Each row is a point on a tangle of strands that fork, close into loops and nearly touch. The rows are in no order.
Points whose rows are less than 620 apart are linked; no others are. Some points are linked to none.
ruga: 214 114 -54 -313 255 23 -228 399 -188 -173 -153 135 202 321 464 -179 112
 -55 240 -222 -366
rabom: 115 234 -39 -179 249 -81 -340 422 -140 41 -214 28 -42 238 276 -113 162
 -69 295 -210 -341
nakug: 223 -227 -184 245 57 -335 -309 222 243 313 -55 271 -502 75 80 214 -156
 -139 -352 -331 408
Pese: -103 423 -150 52 -49 195 -271 565 -34 288 -308 -115 -117 39 13 -334 233
 -69 268 123 -132
Rus: -214 154 144 116 163 301 235 -252 -141 171 198 -217 -125 -194 -395 -189
 138 70 179 63 -239
fupem: -284 -105 -89 255 -156 -162 -120 -232 341 165 -136 -129 -250 -42 -305
 109 276 -88 -161 96 279
Fefer: -53 414 6 126 77 319 -237 474 -52 255 -262 -144 114 -26 21 -234 170 -131
 403 235 -354
toka: -479 -459 223 -185 273 -655 60 -535 196 -404 -67 -31 -124 39 -155 404
 -149 -6 184 -346 100
sagun: -179 -73 96 12 152 -94 -55 -216 188 -107 -94 -81 -85 10 -113 45 176 -43
 -134 -170 80
Pamet: 299 -263 63 138 267 -408 -558 268 90 16 -22 125 82 246 465 441 -269 -101
 287 -33 -146
sud: 7 199 -195 299 -357 -70 -604 625 133 395 -214 -85 -227 -114 78 52 52 -28
 9 164 231
tuf: 291 -221 -2 -250 240 -81 -196 235 -116 -479 11 134 384 440 523 -69 -138
 -89 81 -99 -76
rokik: -197 282 -124 144 -75 618 76 239 -77 313 87 -144 -86 -65 -431 -379 64
 107 43 187 -193
pazi: -6 266 75 207 157 -567 -547 335 44 335 -95 -248 -139 -44 58 395 90 -120
 476 150 -16
muk: 209 -335 33 -99 -130 83 89 -85 131 -503 -53 188 375 40 266 91 -142 7
 -397 -108 179
raled: 14 -143 158 183 -527 341 265 -428 -12 -57 303 137 363 -285 -74 292 -252
 305 -328 151 -28
bifu: -16 -341 196 125 214 -184 -248 -241 179 -280 -4 -115 412 104 200 297 -56
 -180 59 186 -79
gul: 300 -283 90 6 -194 181 276 -250 -28 -479 31 217 507 11 176 86 -295 32
 -316 66 231
tido: 30 -27 286 -245 -189 35 776 -390 -48 -243 -65 290 66 -118 1 23 -277 201
 -303 -279 102
nuga: 230 197 -98 -219 72 584 3 413 -328 -36 -19 59 407 58 178 -381 62 -101 66
 -33 -387
vom: -414 -83 94 405 -425 375 127 -383 254 156 132 99 85 -287 -361 221 -63
 177 -266 94 117
Nukov: -90 142 -93 -59 236 -258 -228 140 54 130 -143 -170 -300 218 -41 -109 270
 -107 69 -141 -42
zoli: -490 -225 295 194 -233 -152 315 -576 326 -1 -33 105 128 -260 -179 318 23
 30 -250 -171 297
lalo: 193 -67 398 -198 -504 -55 601 -580 -437 -117 204 60 179 -99 -10 40 -212
 530 -42 127 -168
kuvi: 218 -29 220 -27 87 214 208 -381 -340 -168 399 -111 279 -115 -12 -49 -116
 197 147 194 -296
Nake: 224 -21 -265 107 446 -592 -148 298 157 413 -22 178 -503 94 71 298 -316
 -354 150 -275 364
Torik: -102 50 310 -21 -376 196 562 -465 -125 64 214 122 -8 -304 -216 90 -105
 342 -204 -117 -27
vol: 321 11 277 -143 -281 155 379 -446 -509 -192 349 -54 224 -67 -46 -36 -113
 429 61 253 -223
pudi: 92 29 105 -45 -95 400 351 -199 -97 -150 138 35 131 -225 -128 -40 -74 179
 -243 -106 -118
neb: 171 -138 253 -137 -371 122 669 -357 -38 -232 -2 308 228 -122 56 130 -322
 233 -389 -116 146
lis: -117 -202 186 303 -108 226 59 -395 198 -76 97 -25 351 -239 -106 240 -84
 26 -163 130 -51
zove: 122 -121 -77 248 243 -739 -357 43 258 425 111 -55 -418 -54 -151 531 -179
 -288 102 16 390
fup: 121 180 -417 -112 254 -583 -93 282 -53 485 99 -42 -662 55 70 -28 143
 -206 331 16 168
zano: 71 330 -358 44 -43 -337 -282 581 -58 474 -14 -37 -570 -132 152 -81 227
 -100 371 264 229
biku: -281 165 -309 -122 -223 508 528 -125 -62 185 189 150 -359 -141 -451 -465
 177 151 -226 -23 166
norek: 397 -132 -123 -388 -145 363 174 199 -86 -474 -92 179 343 79 262 -159
 -133 40 -493 -227 44
tasoz: 87 -3 84 136 234 113 -220 32 -17 -93 -19 -109 500 99 231 24 30 -182 189
 228 -291
mil: -420 -375 208 -8 -52 -460 89 -493 333 -94 -98 121 -203 -70 -116 308 131
 24 -235 -312 430
Repug: -94 78 120 216 203 -655 -473 87 183 261 -32 -341 -198 -3 -138 423 71
 -179 365 132 58
Lozip: 575 -26 56 -130 -155 381 325 -105 -513 -292 259 68 464 72 82 -147 -270
 236 -116 172 38
lupep: -195 217 -326 -175 162 -116 98 140 -39 224 -63 -193 -478 156 -141 -482
 427 -147 145 89 9
fide: -1 -31 -68 219 -315 611 -42 -79 20 15 192 32 336 -194 -150 47 -179 82
 -261 176 -193
vevu: 119 -282 -66 249 -57 -312 -403 61 294 202 -96 74 -393 93 0 265 -15 -44
 -312 -236 316
laso: -189 -146 -373 -156 -16 -318 139 -164 144 171 -46 -6 -641 89 -130 -198
 412 -93 -153 -13 215
suseg: 273 -233 232 10 -420 100 534 -427 -69 -277 44 321 439 -92 133 185 -393
 237 -341 68 254
Babut: -78 146 -220 -63 225 -494 -160 137 -9 299 -26 -142 -525 162 -63 -77 269
 -148 236 -3 119
mal: -14 428 104 138 166 -178 -477 414 -43 198 -243 -183 26 -14 154 113 230
 -118 626 205 -268
rebib: -51 -541 244 -254 125 -440 73 -282 182 -690 48 171 -60 215 283 379 -318
 43 -95 -302 185
zal: -190 -71 -370 235 -356 -157 -286 165 366 308 -133 -161 -408 -71 -197 -33
 232 -65 -176 372 372
lika: -296 170 -286 259 -297 405 -128 236 227 273 -146 -69 -119 -70 -402 -259
 80 -8 -165 272 89
lim: 266 -32 88 -358 215 146 387 -69 -149 -455 42 51 260 98 163 -155 -182 -9
 -152 -123 -90
Lat: 357 -123 175 -26 220 92 153 -41 -335 -483 183 10 663 281 192 -136 -306
 -73 95 133 201
tonam: -187 162 165 -64 399 115 233 -319 -176 -14 176 -198 4 -116 -252 -152 91
 -21 201 -58 -308
Nad: -139 222 79 -116 482 8 -47 32 -108 27 -46 -220 124 112 25 -135 132 -168
 384 -42 -453
det: 117 -79 227 192 89 222 38 -359 -248 -31 405 -180 394 -149 -38 17 -49 95
 202 351 -340
Vup: -55 -75 12 183 168 -670 -376 -42 235 310 19 -235 -385 2 -206 358 68 -173
 170 66 208
nodis: 250 -94 93 188 127 -304 -630 289 114 15 -160 13 216 162 466 371 -44 -102
 237 123 -189
miku: 139 -6 -383 -59 410 -698 -62 172 40 455 100 57 -635 84 -13 158 -150 -302
 225 -144 270
Bimi: 465 -80 61 -141 -348 351 443 -225 -384 -239 197 176 325 -46 31 -20 -310
 297 -251 95 -11
Zoza: -86 88 152 -91 49 260 402 -300 -36 -69 29 26 -8 -162 -193 -115 33 95
 -172 -208 -43
Rabu: -140 553 -124 22 194 -368 -303 418 -94 370 -95 -279 -330 -27 -21 -36 349
 -109 667 283 -19
keba: -405 -4 -142 72 -94 92 360 -345 147 178 -5 24 -268 -121 -354 -226 319
 -27 -120 -12 257
fonus: -292 169 -177 279 -248 660 -33 150 58 316 114 -64 -83 -140 -482 -235 -70
 149 -95 295 -111
seges: 314 -60 -66 -419 266 39 -116 396 -251 -412 -25 185 358 428 510 -219 -30
 -62 160 -182 -209
lagug: -294 178 -67 201 42 316 146 -63 52 269 38 -210 -167 -115 -446 -285 162 1
 90 182 -56
leg: 8 -247 120 -79 114 -128 -174 -114 234 -251 -125 36 27 85 115 163 20 -9
 -242 -240 24
siziz: 298 -253 158 185 133 112 -64 -119 -131 -411 193 28 709 262 213 -14 -238
 -81 23 236 224
Vuso: -232 386 19 -130 492 -260 -155 169 -113 153 -160 -299 -100 178 -71 -113
 210 -163 611 -17 -362
zego: -401 -174 333 282 -330 105 322 -570 220 121 140 96 188 -371 -216 346 -85
 147 -234 -18 138
rer: -240 -143 341 263 -524 135 297 -582 61 95 307 64 212 -377 -156 333 -159
 347 -174 123 -48
lado: -3 437 -229 48 114 -455 -362 551 -90 472 38 -96 -478 -192 98 80 255 -113
 607 332 236
gova: -130 427 -405 -46 -136 149 -160 633 -53 398 -269 -135 -338 20 -40 -549
 293 -36 271 309 56
Kadi: -232 -6 -62 348 -330 495 -63 -111 243 75 63 12 147 -219 -306 119 -95 61
 -307 133 -51
mig: -58 -189 86 189 87 -424 -404 -102 305 122 -101 -114 -272 42 -111 342 98
 -78 -97 -63 202
mog: 34 404 21 88 105 115 -377 466 -109 140 -319 -66 164 -8 250 -83 188 -103
 508 196 -408
ras: 287 157 -76 -362 200 431 164 292 -306 -228 13 43 351 90 212 -366 11 -40
 -35 -156 -303
Tek: 329 -388 4 -180 235 -263 -360 280 -51 -347 73 229 142 452 591 151 -256
 -36 106 -223 -65
gaton: 185 87 -154 190 -226 -20 -587 562 108 298 -250 87 -181 25 208 13 8 -26
 -81 -148 51
biruk: -327 41 -448 245 -393 159 -194 219 295 276 -173 -84 -298 -52 -279 -211
 172 -28 -231 348 270
Ferut: 146 100 68 -322 291 246 262 47 -178 -284 34 -34 201 64 78 -241 -8 -43
 -27 -178 -274
teno: -43 88 373 -150 -669 60 528 -467 -277 37 259 18 23 -210 -186 105 -84 577
 -116 56 -220
Muzus: 270 -20 -49 -128 -246 488 328 -64 -179 -237 113 139 325 -138 -19 -39
 -213 158 -371 -56 -67
fifod: -276 -470 200 -247 266 -542 35 -371 184 -525 26 47 -162 115 61 414 -189
 20 88 -391 95
gog: 237 28 -157 -358 -96 343 -211 528 -105 -150 -200 171 123 159 305 -331 54
 -44 -297 -398 -172
mavu: -388 -181 312 37 239 -222 333 -627 65 -149 19 -38 91 -236 -235 231 -60
 -11 89 -100 -26
nol: 193 97 -240 -150 -272 273 -413 629 -45 81 -284 187 -75 140 248 -276 43
 -41 -321 -376 -74
segi: 175 -83 4 193 -447 477 103 -262 -154 -118 317 122 427 -189 -57 156 -274
 241 -301 262 -60
tomu: -20 -187 225 326 -35 216 5 -458 -19 -62 303 -134 398 -226 -60 222 -116
 59 28 299 -198
bili: 261 6 265 -396 80 29 722 -376 -352 -383 55 124 68 -34 47 -105 -303 195
 -29 -109 -148
Tuz: -4 143 21 -39 160 -32 -266 253 62 53 -190 -116 -22 164 92 -86 197 -101
 87 -127 -206
figeg: -278 152 139 -20 -597 219 645 -330 -116 203 247 222 -123 -218 -342 -26
 -84 439 -352 -179 127
Gik: 135 -70 49 114 135 -64 -441 214 22 -78 -98 -48 458 198 392 87 22 -180
 218 188 -257
Sesi: -267 109 -470 -158 22 162 287 60 67 250 -74 -119 -518 10 -269 -589 407
 -106 41 271 3
feb: 234 -93 -183 78 -321 99 -559 513 96 158 -241 165 -148 66 233 -70 -74 -16
 -421 -340 65
ger: -65 -331 195 291 -2 15 -147 -343 338 -170 -10 -96 396 -117 59 306 -37
 -110 -126 199 -21
tivak: 217 -147 -219 253 229 -565 -236 182 267 448 -18 150 -506 -22 -18 351
 -191 -285 -89 -125 458
Gizus: -376 83 -243 24 -3 206 352 -200 72 228 51 -81 -361 -87 -394 -402 337 -46
 11 137 126
mif: -302 161 -177 -167 315 -169 176 -178 -20 90 -37 -201 -386 155 -282 -316
 378 -148 149 -93 18
volof: -351 6 -10 102 56 -22 80 -274 187 67 -85 -114 -171 -54 -333 -50 289 -71
 -84 -42 165
tero: 345 8 -11 -375 -48 358 439 34 -201 -398 -55 146 248 18 143 -177 -171 101
 -335 -205 -23
visi: 76 427 69 152 178 -351 -575 485 -96 272 -181 -61 -135 -92 263 307 98 -52
 647 91 -129
Sek: 58 43 150 1 345 135 -15 -82 -101 -110 98 -159 344 23 78 -59 11 -147 224
 112 -367
kozek: 99 -131 -8 -129 -33 188 6 9 165 -314 -140 77 171 17 128 -13 -3 17 -377
 -247 6
duzik: 111 -495 169 -190 160 -292 -66 -146 93 -696 60 103 178 303 380 208 -280
 -25 -70 -76 180
Lovis: -121 -22 245 -200 9 19 563 -369 9 -275 -32 163 4 -145 -49 5 -88 130 -241
 -313 94
Fofo: -304 210 60 -151 513 -99 202 -242 -98 -37 6 -228 -158 45 -269 -194 165
 -111 248 -137 -181
Poz: 1 410 -400 -70 -37 -148 -213 645 -117 413 -160 -52 -536 -17 142 -382 316
 -50 334 228 115
gobuv: 494 -127 191 -105 71 141 371 -209 -402 -454 214 78 493 209 115 -108 -372
 101 -23 143 165
ditop: 270 -337 59 -56 343 -356 -423 301 52 -119 4 221 -36 366 482 331 -353 -66
 228 -240 -129
zad: -11 93 -393 280 -502 -15 -569 581 197 379 -184 -33 -357 -79 -10 -79 -26
 -16 -245 173 351
gari: -292 159 -140 -43 -453 428 583 -220 -43 192 201 238 -207 -212 -418 -227
 38 310 -317 -130 203
bufa: -468 -405 338 -22 217 -496 146 -624 196 -341 -44 -28 98 -144 -103 417
 -122 -45 123 -151 34
Gapa: 337 -79 -90 -432 -22 253 11 348 -96 -367 -136 155 174 198 326 -229 -2
 -15 -405 -377 -41
bonuf: -45 254 -118 -29 -37 584 58 306 -81 127 -36 -78 61 -32 -217 -371 81 -9
 -69 -42 -260
Situz: 62 -428 158 -21 158 -216 -98 -246 143 -518 68 19 351 167 279 248 -168
 -76 -83 32 82
kapa: -127 -109 -196 270 -214 -362 -297 25 338 322 -98 -176 -427 -51 -198 176
 235 -94 -101 223 380
garur: -252 515 -130 -70 350 -286 -98 276 -126 310 -140 -330 -306 107 -139 -260
 363 -213 684 217 -150
zute: 77 242 -129 -141 -29 520 -91 458 -107 47 -165 28 176 45 70 -352 117 -82
 -24 -125 -314

A fork is a point with three links, a tip a point with one. Leave the first point through the second and follow the links. Name the first fork or tip that comes.
rebib; duzik: biku
bifu; Situz: mavu
vom; Kadi: zego
rokik; fonus: volof
Sek; tasoz: tivak

How many points has the smallest loop of links through each point below? Write - if it is on no loop.
Sesi: 8
Bimi: -
Muzus: 24
segi: 7
lika: 11
Vup: 6
lis: -
